Points, in no order, along strands that fork, close into loops and pass close to each other.
(in the rows, 128 means zero)
Two points are linked if the straight distance between their rows is under 116. Some points are linked to none.
k53: [189 102 140 133  90 107  98 108 150 119 137 104 173 127  82 105 162 168
 174 117 128 134 162 104 173 153]
k108: [163 115 138 146  49  59 169 124 169 122 168 177 100 132 175 110 182 143
 101  98 120  91 142 161 161 133]
k515: [ 74 138 113 176  79 102 172  82 141 184 137 110 143 136 148 152 139 127
 100  95  89 136 108 186 199 112]
k648: [ 82 115 130 140 141 205 100 116 135 129 153 118 141 107  90 152  93 116
 139 214 145 101  97 165 112  98]
k137: [156 139 134 135 154 117 120 144 144 103 137 109 122 115 161 154 146 108
  60 135 146 140 147  99  75  82]
k965: [101 132  88 102 150 119 199 175 114 113 116 131 104 143 165 108 157 131
 155  84 131 106  99 130 102 146]
k951: [153 158 149 157 104 102 173 168  89 160 100 128  45 151 128 130 140 138
 122 110 101 120 140 125 131 148]
k700: [104 107 129 115 142 140 126 147 135 148 151  88 179  66  90 161  81 144
 111 201 120 122 126  92 128 110]
k894: [139  69 137 126  95 173 103 116 124 112 109  80 123 123  60 146 132 116
 150 175 120 164 146  85 116 142]
k547: [ 82 166 136 135 154 157 159  87  65 117 180 126 157  93 130 148 108 130
 127 184 161  77 103 109 145 154]
k330: [121 194 126 134 161 134 153 183 111 113 119 159  85 164 191 119  80 125
 136 110 161 100  94 179 107 150]
k221: [129 193 126 117 184 154 149 131 119  87 164 155 127 144 156 130 100 100
  91 114 131  94 102 128 122 115]
k835: [109 125 117 121 155 147  67 131 131 139  99 148 131 157 206 131  88 118
 158 168 197 112 100 124 101 100]
k857: [ 81 117 118 127 136 150  99 115 131 102 173 126 148 106 120 151  63 149
 134 212 160  84 124 138 149  84]
k305: [172  36 152 126  83  91  95 152 146 141 110 162 124 154 140  90 139 131
 187 180 123 163 139 107 168 176]
k61: [134  90 141 115 146 135 115 164 145 149  93  95 132 110 120 152 125 111
 138 151 121 135 121  92  95  79]
k637: [146  90 102 111 136 126 107 156 140 103 131 107 150 105 149 146 110 117
 102 200 113 148 151  50 110 131]
k270: [147 127 117 152 101 135 108  92 113 113 122  87 139 130  80  97 142 145
 165 108 123 171 147 114 176 155]
k784: [103 144 122 138 162 138 212 180 110 127 116  90 111 130 130 126 137 147
 127 117 122  87  83 116 107 151]
k91: [111 116 147 169 124 156 105  53 114 138  95 110 155 109  72  99 148 113
 123 105 135 208 123 122 152  96]
k559: [178 139 133 169  87  99 134 100  88 111 135 104 105 136  99 106 125 154
 169 128 131 150 135  90 178 180]
k569: [156  26 112 139  59 100  91 110 148 151 120 139 145 148  81  93 147 129
 157 151  95 184 142 156 210 155]
k934: [119 158 173 183 113 113 130 137 117 173  94 121  79 144 117 130 123 107
 124  80  99 190 128 162 129 112]
k258: [132  80  97 173  39  58 142  87 129 183 126 145 121 141 125 116 128 144
 148 140 117 128 138 151 219 134]
k669: [108 170 141 167 160 189 134 142 119 121 133  98 103 123 107 146  67 135
 110 162 137 130  86 185 137 109]
k241: [148 157 173 136 138 102 185 168 107 127 115 120  77 130  96 145 139 117
 120  78  71 118 122 127 113 117]
k830: [111 157 120 182 158 168 112 139 112 129 108 112  84 145  87 119  74 125
 123 119 149 163  90 199 128 108]
k879: [124 167 149 123 142 173 104 136 135  93 161 132 127 106 103 196 123 117
  81 160 127 113 144 162 101  99]
k157: [139 100 109 154  27  83 149  77 110 158 162 165  98 136 135 122 169 140
 140 124 112 101 150 169 214 140]
k558: [108 120 107 132  72  67 214 117 106 184 129 161 101 148 155 100 171 150
 142 111 101 110 148 145 143 184]
k682: [134 148 137 117 180 125 140 124 121 115 157 107 171  81  98 144 121 140
  87 120 158  73 124 103 100 108]
k760: [107 111 109 135 151 125  93 115 121 162  83 134 127 144 215 144 123 131
 158 102 164 116 118 132 131  93]
k541: [157 131 163 113 138  91 125 111 135 121 106 126 155 103  84 164 169 107
 100  52 110 105 142 123 128  94]
k299: [111 118 121 146 102  83 170  96 144 178 140 109 167 139 176 132 170 151
 120  89 111 130 128 164 168 130]
k940: [ 82 137 119 158 105 102 135 124 123 201  80 116  84 137 179 118 123 165
 149  75 148 138 120 157 149 137]
k606: [ 97 110 144  86 109 153 120 137 171 114 159 156 132 131  70 103  44  91
 116 239 120 101  90 189  82 129]
k892: [159 139 117 165 109  67 111 104  69 128 119 110 122 123 170 149 139 147
 163 143 151 124 162  62 142 157]
k225: [ 83  98 132 111 151 191  94 171 135 153  89 121 120 151 168 139  67 125
 147 196 145 148 103 132 112 153]
k199: [ 95 139  69 103 119 119 197 153 100 114 111 173 105 145 220 116 128 134
 130 113 140 146 132  64  93 167]
k392: [134 159 167 149 107 139 108  83 167 107 146 122 116 137  61 131  47  96
 140 195 134 100 107 196  78  99]
k842: [149 104 135  97 129  84 111 104 175 122 135 122 180  97 125 125 174 125
  80  95 142 159 171 108 109  87]
k532: [116 178 120 138 168 187 167 130  88  93 159 108 141 127 101 120 114 138
 118 131 125 137 107 115 163 160]
k855: [141 160 102 131 160 148  86 117 130  76 154 151 123 146 173 135  92 114
 108 138 155  98 125 127 121  89]
k592: [112 182 175 154 156 125 141 165 139 130 119 129 110 142 148 111  92 126
 167  75 131 134  83 175 135 102]
k489: [159 146 166 137 132 154 140 114 129 125 120  98 142 104  57 118 132 150
 114 120 116 131 125 101 133 132]
k769: [103 119 150  67 152 194 110 143 164 148 140 143 154  86  78  85  88  70
 130 152 132 143  85 157  72 133]
k512: [123 129 165 145 163 130 114 152 144 167  94  84 133 119 125 124 105 134
 165 106 133 127  92 123 105  74]
k626: [131  48 157 125  89 112 124 180 180 171 103 123 117 151 105 117 147 109
 143 120  73 169 134 169 138 130]
k588: [149 161 161 146 138 143 182 158 122  92 158 103 100 118 156 167 157 142
  71 134 104  99 138 113  85 131]
k979: [141 152 137 155 116 141 138 163 102 128 133  85 105 126 122 152 121 158
 127 178 124 128 142  92 153 143]
k311: [ 75 142  93 126 130 164 190 114 104 129 122 166 109 165 122  90 152  86
 164  63 102 148  85 171 135 157]
k873: [163 143  94 123 149 138 102 127  99  88 123 112 132 128 100 168 141 135
  78 118 124 106 153  94 142 125]
k94: [114  85  94  82 167 119  88 156 165 132 131 116 152 117 180 125 155 120
 139 124 162 135 145 122  80 110]
k555: [160  59 136 131  93  46 114 120 177 141 122 134 150 142 203 116 169 131
  97 133 136 159 180 114 134 100]
k739: [115 145 170 136 117 107 127 147 143 154 127 134 144 139 115 147 162 127
 118  51  88 160 142 200 165 113]
k425: [ 97 129 136  41 148 192 112 152 144 141 177 179 162  90  81  93  74  88
 104 166 134 103  85 137  80 153]
k252: [175  82 124 157  76  81  94 160 131 173 116 163 126 140 129  97 120 158
 173 151 126 149 157 130 173 161]
k82: [ 58 139 156 142 144 162 153  88  94 116 160 109 143  90  89 180 130 144
  98 176 150  95 121 132 140 124]
k229: [ 93 163 131 164 153 163 118 128  79 150  77 111  99 123 142 129  63 140
 141 157 177 129  70 115 133 106]
k838: [153 137 158 135  93  96 191 134 115 126 130 178 103 156 155 104 183 118
 130  96  95 116 142  88 145 147]
k897: [141 133 127  91 146 128  82 122 175 103 174 174 171  94 109 139 105  71
 109 150 159 105 121 167  32  96]
k254: [146 150 117 133 135 121 207 155  90 111 128 131 118 136 163 119 150 142
 115 154 123 112 121  51 105 178]
k401: [130 158  90 139 139 143 155 124  72 131 133 109 103 151  94 112 143 138
 125  78  87 113 149 129 179 152]
k577: [118 149 118 131 132  77 176 121 106 159 107 141 118 144 197  90 126 140
 121  69  95 132 128  90 180 119]
k798: [129 171 130 124 153 187  98  59 107  96 131 147 149 117  62 137 115 114
 121 116 136 120 110 121 144  85]
k228: [129 155 115 146 139 111  89 107 130 139 105 170  96 171 186 126 104 119
 149 101 145 109 103 148 132  86]
k123: [147 182 166 123 174 159 116 123 142  86 153 154 131 105  65 127  86  86
 115 110 129 119  90 183 117  92]
k203: [145 116 115 116 166 143 112 157 142  98 149 107 138 106 151 160 114 132
  58 172 141 136 158  75 102  98]
k345: [127 150 171 137  84  82 208 138 134 148 128 168  98 145 142 122 175 119
 111  63  53 141 135 150 133 147]
k204: [ 74 153 129 153 112 110 186  93 119 162 129 137 124 139 130 121 137 102
 112  53  96 159  94 190 187 129]
k272: [128 132 146 119 159 135  93 155 170 119 117 138 132 128 130 153  78 109
 159 160 157  92  87 171  63  79]
k562: [138 182 178 169 148 107 111 137 121 110 130 168 108 135 154 182  79  64
 149 127 146 101  98 168  83  98]
k439: [142 102 112 119  78  69 147  93 143 114 132 127 133 141 129 134 187 137
  85  63  99  97 138 146 164 105]
k787: [126 142 133 157 134 133 161 140  86 125 128  79 139 119 110 152 102 178
  97 187 116  87 130 101 145 164]
k461: [ 91  87 142  91 159 193 113 138 154 135 123 104 115 125 114 108 125  99
 160 143  93 175 109 146 109 131]
k862: [144 190 185 149 158 121 125 136 130  95 151 154 122 118 106 143  52  85
 127 161 149  86  89 174 103  89]
k441: [136  77 106 136 103  64 116 131 146 183 111  99 154 132 162 125 166 165
 113 109  99 121 143 147 156 123]
k21: [174 125 132 128 130  99 108 116 134  93 124 115 141 124 144 132 175 122
  89 127 147 143 191  72 100 107]
k545: [129 113 104 125 177 126  73  98 108 164 132 112 183 142 156 131 131 133
 165 105 154 141 144 132 162 129]
k985: [ 90 102 127  53 149 182 137 151 134 128 180 156 121  85 124 101  73  70
  98 183 119  85  93 123  78 156]
k677: [213 105 107 123  98  94  95 132 159  73 148 130 151 126 110 114 150 172
 141 125 144 118 168  92 169 149]
k520: [109  85 122 155 134 119 107 143 137 187  60 104 127 148 118  95 108 138
 142 113 128 202 124 125 140 132]
k456: [135 156 138 123 158 141 144  84 115  97 116 129 138 111  97 132 174 104
 100  61 121 102 122 110 123 106]
k316: [126 172 119 116 157 179 126 132 133  74 179 100 134 108 110 191 145 143
  87 132 124  82 124 147 113 126]
k32: [160  68 133 111  94 151  92 109 156 110  88 126 119 144  28 128 155 132
 112 121  92 172 146 150 154 146]
k970: [101 166 129 115 134 106 162 155 126  91 139 175  86 143 211 135 143  82
 115  73 131 132 104 157 105 118]
k813: [155 127  88 131 126  93 101 164 133 149 109 116 102 138 183 134 144 161
 104 134 137 146 195  92 129 123]
k712: [131 120 104 134 112  66 128 134 167 112 139 120 114 134 183 130 185 150
  83  79 141 152 176 152 114  99]
k62: [117 178 132 124 155 159 127  53  89 101 120 133 146 124  74 109 152 108
 136  83 126 126 101  99 147 124]
k81: [127 131 127 120 175 111  85 138 149 129 127 140 141 133 158 145 134 101
 118  87 134 124 123 186  97  77]
k202: [103 152  85 115 159 167 171 103  78  90 142 173 139 161 141 111 134  97
 154 112 121 114  91 100 123 141]
k339: [111 165 173 149 162 139 105 162 124 114 121 144  93 136 120 187 111  69
 145 115 123 139 112 178  97  88]
k643: [181  63 123  74 109 123  85 123 141 120 126 135 167 101  51 116 145 143
 147 169 116 136 147  96 132 200]
k121: [139 139 147 119 116  87 120 129 141 117 131 134 142 130 124 155 170 110
  85  49  89 124 139 170 151 103]
k762: [116 115 152  68 147 152  78 144 176  91 160 172 154 115 114 152 121  58
 133 121 128 130 114 175  65 104]
k467: [123 103 114  63 164 155  99 142 131 133 134 154 176  99  98 126 124  99
  98 158 135 116 132  93  72 129]
k106: [113 160  90 133 127 119 165 136  96 108 111 129 101 134 230 131 123 129
 129 100 151 113 138  60 116 123]
k8: [126 133 137 124 157 170  83 122 127 141 112 134 152 127  68 134 123  93
 119 125 121 170 120 170 118 107]
k998: [117 141 134 127 128 104 158 102 130 159 130 101 142 133 142  96 182 141
 148  70 116 106 131 135 157 146]
k473: [123  70 110  69 145 141 122 154 121 116 147 109 155  77 148 134  87 111
 136 207 115 140 138  43 100 173]
k497: [139 190 150 129 148 118 138 143 172  87 150 126 107 114 184 132  80 131
 138 142 182  58  78 170  84 107]
k165: [ 90 112 135 155 160 190 108 139 128 124 133  90 129 111  85 157  92 128
 135 189 141 142  91 136 150  93]
k568: [172 179 126 124 154 161  92  98 153  98 183 144 147 138 101 121  80 144
 118 164 153  78 130 179  99 101]
k362: [155 128 100 136  88  81 181 142 109 157 144 170  89 136 134  72 175 152
 148 114 105 105 161 139 159 202]
k561: [121 106  89  90 168 125  88 126 171 110 153 119 157 109 167 111 107 109
 117 167 184 123 130 125  65  90]
k755: [110  77 139  92 151 164  90  74 118 162 106 113 168 100  79  85 132  98
 130 136 129 207 127 125 128 186]
k703: [146 158 103 127 130 127 179 119  88  77 163  99 140 112 142 127 163 159
 113 150 129 106 146  68 105 194]
k54: [ 89 136 118 153 153 109 179 153  86 111 138  80 129 104 175 168 107 182
 102 173 148  76 127  89 159 144]
k64: [163 127 171 138 109  71 151 128 154 152 131 141 143 139 136 108 149 150
 109 100 101 138 151 119 189 100]
k638: [154  96 169 141 125 116 105  79 109 188  90 108 153 125  94 104 158 126
 136 152 124 181 156 106 136 141]
k60: [167  68 105 125  72  67 106 124 135 119 110 144 129 143 100 140 174 131
 104 102 107 108 155 144 178 104]
k184: [111 108 113  47 132 164 105 123 126 129 147 153 162  77  77 141 118  99
  94 190 111 127 138  67  86 169]
k723: [101 157 173 176 152 135  89 131 126 178  97 143 109 148 139 141 122 126
 143 100 141 188 114 184 118 110]
k219: [194 125 146 119  96  97 111 102 156  77 121 143 143 140  92 141 172 155
  75  85 105 133 165 105 146 124]
k315: [100 167 145 129 121  91 183 127 107 131 129 169 106 141 171 144 174  81
 117  50  93 135 139 149 125 115]
k158: [121 199 138 120 134 136 155 141 151  77 137 156  87 162 186 125  75 138
 141 147 147  63  66 176 104 137]
k30: [ 99 128 123 140  65  71 177 112 127 200  99 138  83 121 188 119 136 166
 134  84 119 115 150 138 151 138]
k860: [126 149 119 139 124  70 157 127 105 140  94 138 105 145 202 113 117 157
 136  85 147 124 135  51 157 133]
k948: [112 130 104 150  93 107 182  96  93 145 129 133  79 148  90  80 153 130
 124  66  82 143 138 144 180 159]
k817: [130  93 127 118 153 154  84 102  85 165 114 118 169 127  93 116 121 118
 148 168 127 188 153 102 119 175]
k793: [149 145 110 137 112 107 151 155 100 136 106  81 109 132 157 110 109 194
 170 111 118  97 121  82 148 171]
k324: [131 128 100  71 126 162  85 143 157 106 188 156 168  95  88 137  77  99
  79 193 177  85 122 165  56 109]
k181: [105 158 138 129 156 152 184 155 112  77 178 106 118 120 135 175 123 140
  56 148 127  78 125 141 121 121]
k239: [193  73 139 148  82  93  90 110 127 121 130 139 150 140 129 132 151 121
 173 173 150 134 165  77 131 133]
k238: [114 100 119  97 160 146  64 117 150 146 128 120 169 123 154 119 139 117
 163 129 138 147 147 124 120 126]
k104: [148  78 138 123 118 119 119 120 136 136  94 104 124 129 111 141 164 116
 146 123 106 127 143 104 118  94]
k344: [152  98 105  96 131 106  88 110 149 120 145  97 200  83 101 126 142 147
 145 124 139 134 172  66 112 142]
k336: [ 80 173 103 116 138 154 173 188 100 144 105 182  61 165 177 114  97 126
 149  92 120 119  85 166 123 159]
k33: [147 161 171 144  90 140 161 105 124 119 138 137 124 159 134 112 194 140
 110 104  93 137 151 111 144 152]
k44: [152 144 146 155 132 149  82 101 146 107 125 134 101 153  66 122  64  91
 138 176 140 147 106 228  88 117]
k571: [122 165 164 145 149 176 106 153 119 122 143 118 107 132 125 180 136 106
 122 137 107 137 138 147 116  93]
k434: [135 117 131 126 132 127  96 148 141 134 129 142 142 161 149 141 159 110
 105 117  74 166 175 133 145  95]
k277: [ 97  96 124  59 194 161 116 176 149 131 137 146 123 101 156 117  84  86
 119 182 119 113  95 129  77 140]
k403: [123 133  77 114  82 122 200 181 125 120 117 137  54 134 157  97 131 168
 166  97  99  91 136  94 135 149]
k679: [137 170 127 131 155 130 157 111  99 112 148  94 148  94 125 134 140 151
 116 127 158  88 120  88  96 147]
k89: [131 140 128 161 161 141  74 134 145 146 100 130 105 158  95 111  68 112
 149 142 158 151  99 216 109 117]
k759: [118 177 144 124 150 161 192 153  94  87 137 129  97 128  84 150 136  96
 107  98  78 113  99 132 121 138]
k952: [141  63 141  96 101  82 105 122 192 153 122 121 166 123 174 120 192 117
 103 122 142 159 172 127  86 123]
k66: [159  82 122  56 136 130 102 139 156 130 117 105 187  98  81  94 134 126
 146 161 118 139 160  78 111 173]
k16: [ 75 166  99 109 128 118 188 172 111 168  95 156  60 130 180 111 109 150
 159  42  98 116 123 150 121 149]
k286: [ 85 132  60 110 154 160 187 151 106 101 127 189 122 167 151 120 114 105
 154 146 128 116  76 126  84 128]
k13: [178 124 163 166  75  67 148 106 110 121 130 178 102 162 151 112 187 133
 142 131 138 103 147 100 167 135]
k370: [111 173 121 157 158 162 121 123 107 125 127 130 120 145 153 131  63 137
 153 177 170  89  81 118 139 108]
k605: [159 141  96 120  84  87 203 173 112 104 110 135  51 148 172 113 140 150
 125 118 128  91 152  84 104 149]
k960: [111  71 107 132 118  86 108 123 139 187 101 102 165 144 124 108 150 134
 137 115 110 168 128 148 180 129]
k115: [110 145 153 137 126 183 119 112 127 151 141 114 161  90  79 156 145 124
 129 184 137 147 148 105  82 118]
k574: [110 168 137 144 166  99 131 145 150  96 121 136  98 127 220 142 136 120
 106  74 156 124 119 121 101  84]
k41: [137 146 128 138  94  96 158 157 158 123 140 119  85 146 191 120 182 157
 119  70 119 134 164 110 123 124]
k930: [ 98  79 164  95 135 138 111 123 174 180 110 112 191 108  88 101 134 116
 154 113  99 162 119 134 117 113]
k348: [122 186 130 142 147 176 161  92 120  81 160 133 114 156 102 106  89 120
 144 162 147  85  66 178 117 141]
k398: [116 120 150 144 151 131 142 116 152 156 103  83 140 109  95  98 116 161
 170  83 130 149 114 125 147  86]
k332: [149 103 105 131 146 106  74 109  71 138 115  96 177 113  99 155 132 132
 160 155 129 150 145  84 125 172]
k98: [146  93 106 131  97 100  96 174 124 186  89 133 105 147 166 125 123 157
 153 138 113 153 171 105 158 143]
k361: [ 93 161 102 105 151 156 202 146 127  95 133 163 119 170 178 126  91 126
 142 173 152  82  54 149  85 151]
k329: [162  56 135 107  77 139  73  86 130 119 105 148 149 136  48 116 172 139
 148 151 118 170 137 126 152 186]
k257: [129 131 118  95 150 147 104 116 128 110 134 135 184  76  77 159 118 134
  61 153 154  97 136  91  90  96]
k255: [179 114 147 162  69  82 127 161 136 173 109 179  96 148 111 103 144 178
 136 143 132 125 147 169 180 136]
k585: [164  57 125 123  98 131  91 129 122 122  99 105 123 129 107 130 163 122
 165 177 108 133 147  85 132 140]
k663: [ 78 159 101 130 141 141 149 127 108 141 128 134  93 155 147  96 132 113
 182  67 151 103  74 182 137 138]
k103: [167 103  89 159  30  63 143 111 154 146 160 184 110 124 159 143 160 136
  88 117 128  88 149 170 191 112]
k967: [ 81 142 111 132 172 108 165 110  89  98 171 112 152  86 156 152  99 161
  84 174 174  69 122  97 145 143]
k242: [ 95  81 109  72 139 161 106 126  93 109 161 127 171  72 108 160 113  91
 134 196 120 144 122  60 116 169]
k302: [138 179 139 111 134 153 175 106 104  83 148 153 139 151 137 128 180 120
 106 107 101 134 155  92 118 155]
k746: [130 107 110 115 156 145  97 124 121 132 161  82 189  72  96 140  93 137
 132 168 144 120 148  67 124 130]
k52: [147 126 157 123 131 163 102 173 143 131 116 130 116 138 114 158 149 121
 123 124  71 180 160 138 118  99]
k906: [127 159 127 138 146 127 129  92 110 138 133  89 151 117 141 132 171 140
 145 120 139 114 153 102 129 142]
k323: [119 138  81  95 162 164  71 106 107 121 163 123 204  85  79 146  76 111
 135 171 162 122 121  92 121 119]
k705: [105 150 114 117 154 133 158 140 118 120 148 117 127 143 153 116 161 130
 149  62 131 105 112 158 122 114]
k864: [ 84 100 147 109 169 191 108 156 140 144  96 128  96 147 135 112  93  95
 157 169 145 177  96 162  98 133]
k525: [125 151 101 133 179 162  90  99  88 138 136 125 142 161 132 132 137 118
 133 117 142 128 126 158 159 110]
k412: [197  98 121 116 101 111  90 163 161  92 138 131 141 143 111 121 136 158
 119 149 106 152 178  83 158 115]
k188: [140 123 141  78 145 143  74 117 183 134 144 144 192  93 110 127 173 121
  91  86 129 134 152 133  95 107]
k149: [ 91 128  99 125 115 120 211 126 100 137 118 153  85 149 121  87 153 116
 149  70  81 159 121 125 152 153]
k218: [101 151 165 159 150 119 100 116 142 167 129 149 133 134 153 142 137 110
 123  87 112 179 116 224 148 109]
k411: [125 105  70 111 114  71 198 125 106 110 126 126 114 147 169  88 186 129
 120  74 129 113 150 106 142 170]
k153: [112 134  86 112 123 132 202 160  88 129 116 148 135 159 172 113 127 133
 163 140 118 143 122  62 118 179]
k713: [115 127 154 166 109 119 126 126 124 204  68 105 115 140 136 132 124 163
 160 126 141 169 125 120 131 134]
k684: [149 166 127 103 156 163  69  99 165 126 162 145 167 124 111  97 114 130
 139 121 159 111 123 168 109  97]
k516: [135 166 112 124 167 168  89  92 117 153 159 119 181 100  81 106 104 134
 144 140 177 118 109 133 126 131]
k39: [ 78 154  89 128 148 113 164 123 111 134 133 170 116 158 195 104 118 124
 142  68 115 134 120 123 183 117]
k890: [169  84 126  77 114 137 104 155 179  83 132 105 138  98 109 156 157 123
  83 156 124 133 169 105  77 131]
k749: [ 96  95 117 179 141 177 124 127 127 136  95  63 116 110  93 126  86 134
 149 137 142 187 109 116 137 102]
k492: [111  49 100 186  51  94 114 101 150 177 118 117 101 140 107 114 143 135
 138 138 112 181 155 171 200 133]
k394: [154  78 129 170  99 115 116 149 142 158  75  84 120 133  90  88 117 157
 150 147 113 198 142 115 154 159]
k604: [ 93 168 133 154 136 148 169 120  76 138 103 111  87 143 147 132 119 130
 159  94 117 128 113 107 132 132]
k373: [165 123 112 145  76  68 144 168 145  97 136 129  54 138 178 116 154 162
 109 113 159  97 174 107 127 136]
k973: [ 69 166 125 132 141 150 189 139 111 105 140 114 109 125 154 145 125 137
 134 152 151  78  74 153 107 145]
k918: [147  88 124 117  88 117  96 106 137 140 110 128 139 148  64 153 170 142
 103  86  80 144 149 153 181 128]
k211: [124  62 136  54 130 127 107 126 166 124 113 133 161 126 112 120 174 109
 110 114  83 153 148 128 116 151]
k807: [104 118 120 189 129 144 130 132  87 141  81  78  88 119 128 118  72 144
 139 133 140 168  96 102 156 113]
k734: [139 182 111 150 138 146 124  94 117 106 141 149  90 182 118  90  83 119
 163 132 156  85  85 175 133 138]
k132: [112 157 137 126 160 127 160 109 137 105 164 125 148  84 108 117  86 117
 115 155 169  50  98 135  99  82]
k438: [ 88 137 113 102  83  80 200 170 134 147  96 158  64 117 183 127 128 137
 144  55 106 112 132 140  94 157]
k564: [ 91 108 136 114 147 169 111 139 147 131 152 130 127 130  87 145  60 115
 114 227 133 117  91 203 107 126]
k296: [137 171 132 146 129 109  94  88 137 109 120 141  93 193 152 118  72 114
 158 140 155  92 102 176 109 101]
k84: [130  89 171 110 101 117 112  90 189 145 112 122 198 101  78 126 152 133
 130 101  94 149 140 147 142 104]
k831: [192  94 155 158  81  85 109 138 149 106 134 156 122 138 160 119 176 143
 152 142 151 110 161 107 142 102]
k333: [180 158 170 135 109  98 173 153 125  82 135 120  99 132 112 147 182 150
  96 112 117  82 147 118  95 147]
k267: [187  61 150  93 110 122  96 160 174 108 144 137 139 128 129 124 164 129
 110 168 106 151 187  96  94 141]
k182: [ 97  83 142 140 131 158 101  80 148 138 104 118 166 113  75  92 124 121
 121 121 116 229 128 117 135 136]
k505: [120 162 138 118 150 144 172  80 125  88 177 140 127 139 121 112  82 122
 137 173 171  39  87 154  97 136]
k234: [ 85 164 132 182 120 146 143 151 121 167  65 110  78 120 159 102  86 157
 159  67 164 162  92 159 136 138]
k580: [108 141 119 132 162 173  87 179 132 153 117 113 129 133 166 158  81 154
 123 192 142 139 104 141 128 127]
k490: [113 107 107 157 122 126 109  96 140 179 114  97 152 139 106 111 132 131
 130  70 104 162 127 176 190 102]
k471: [109 141 138 134 131  68 130 133 149 118 123 133 112 118 199 151 178 108
  86  60 148 147 148 138 104  76]
k631: [134 160 139 150 118 117 139 173 121 146 109  97 102 132 157 143  92 194
 144 141 128 120 142  65 146 139]
k114: [169 143 122 153  99  93 156 141  98 132 133 132  95 141 136  91 131 173
 168 125 120 116 159 100 173 185]
k51: [147 111 168 121 104 185 110 116 142 118 135 101 134 104  64 176 146 128
 125 190 101 130 147  97 102 118]
k74: [122 137 105 164 155 155 102  80  81 154 112 108 112 144 103 112 138 116
 132  73 127 163 136 169 166 111]
k888: [177  99 110 135 107  70 100  86 124  94 130  96 134 119 137 131 188 125
 116 122 173 120 178  63 114 141]
k538: [135 103 130  65 125 170  70  87 145 118  90 132 174 114  45 140 135 123
 123 124  97 169 144  90 133 136]
k753: [131  88 149 200  66 104 132 111 139 156 108 110  91 132  81 102 143 139
 127  91 112 190 146 177 166 133]
k778: [102  86 153  81 153 178  89 155 179 147 147 113 153  92  91 112 113 106
 162 129 120 148 108 136  87 111]
k837: [129 195 140 128 166 155 163 120 118  81 148 140 114 118 110 143 119  85
 131  95 106 115  92 163 118 109]
k695: [180 105  98 142 100  61 142 106  96  96 135 122 123 132 151 112 166 142
 141 118 169  97 151  80 133 167]
k905: [118 141 108 135 147 150 110 125 126  96 160 122 144 128 167 165  67 133
 128 201 148  95 110 105 131  88]
k378: [170  25 104 123  55  79  90 116 136 153 131 195 156 147 113 121 158 120
 151 166 123 137 127 159 210 151]
k714: [138 148 103 137 144 130  98 145 106 136 134 128 124 153 188 141 143 135
 121 109 125 156 174 101 143 114]
k939: [154  49 157 114  79 100 125 157 180 159 116 158 122 150 151 106 162 120
 145 146  96 154 140 124 146 133]
k775: [136 116 102 159 107  87  95 124  79 154  98  92 133 138 145 160 120 151
 196 141 133 147 143  80 137 153]
k943: [103 172 155 144 156 119 159 153 169  80 156 129 104  96 183 154  69 142
  85 175 199  75  87 160  80 104]
k358: [153 138 160 197  78 120 139 131 104 158 104 114  60 149 104 109 154 146
 128 103 111 166 146 145 142 144]
k328: [117 153 148 143 154 147 111 120  98 147  98 105 159 100 146 152  91 157
 143 175 159 148 126  59 132 127]
k517: [128 172 124  87 186 137 183 154 121  66 164 177 133 149 164 110 131  98
 110 108 127 113  77 135  79 130]
k327: [ 87  71 129  93 128 183  92 137 156 153 128 126 149 145 120 135 151  89
 137 112  89 189 129 183 133 124]
k337: [ 91 146 126 133 133 171 103  82  88 101 162 104 160  84  78 197 107 129
  98 175 145 113 130  90 134 122]
k533: [130 160 136 128 118 157 103 110 161 126 192 168 166 117 102 131  71 118
 107 200 169  69 139 171  76 100]
k995: [159 143  96 122 133 143 128 120  96  94 125 117 122 146  95 133 163 147
 103  79 108 114 150  96 189 147]
k893: [125 161 131 138 125 157 118 186 124 154  96 115 111 129 194 151  82 162
 138 138 151 122 116 116 123 128]
k650: [164 126 139 102 114 129 114 115 141  85 126 114 169  81  56 168 136 147
  76 137 138  88 158  62  99 119]

A fork is a point with three links, a tip a point with one. Leave the first point through the second and follow the links. Name the first fork or tip that comes.
k890; k267 | k114
k39; k577 | k679
k345; k315 | k403
k21; k137 | k257
k323; k516 | k762
k835; k760 | k682
k132; k505 | k835
k114; k559 | k890
k873; k995 | k705
k60; k918 | k746

How many points has the smallest loop of links through each point below? Write - if it is on no loop.
k348 | -
k370 | 8
k712 | -
k339 | -

Name the points in between on the shortest way along the links from the first point to the second, in order.
k807; k813 | k229 > k370 > k905 > k855 > k221 > k837 > k123 > k862 > k562 > k339 > k571 > k52 > k434 > k714
k62; k830 | k456 > k541 > k121 > k739 > k218 > k723 > k934 > k358 > k951 > k241 > k759 > k837 > k221 > k855 > k905 > k857 > k648 > k165 > k669
k39; k238 | k577 > k860 > k106 > k199 > k153 > k254 > k703 > k679 > k906 > k998 > k299 > k441 > k960 > k490 > k74 > k525 > k545
k762; k241 | k897 > k324 > k533 > k568 > k684 > k516 > k323 > k746 > k344 > k66 > k643 > k329 > k32 > k918 > k60 > k439 > k121 > k739 > k218 > k723 > k934 > k358 > k951
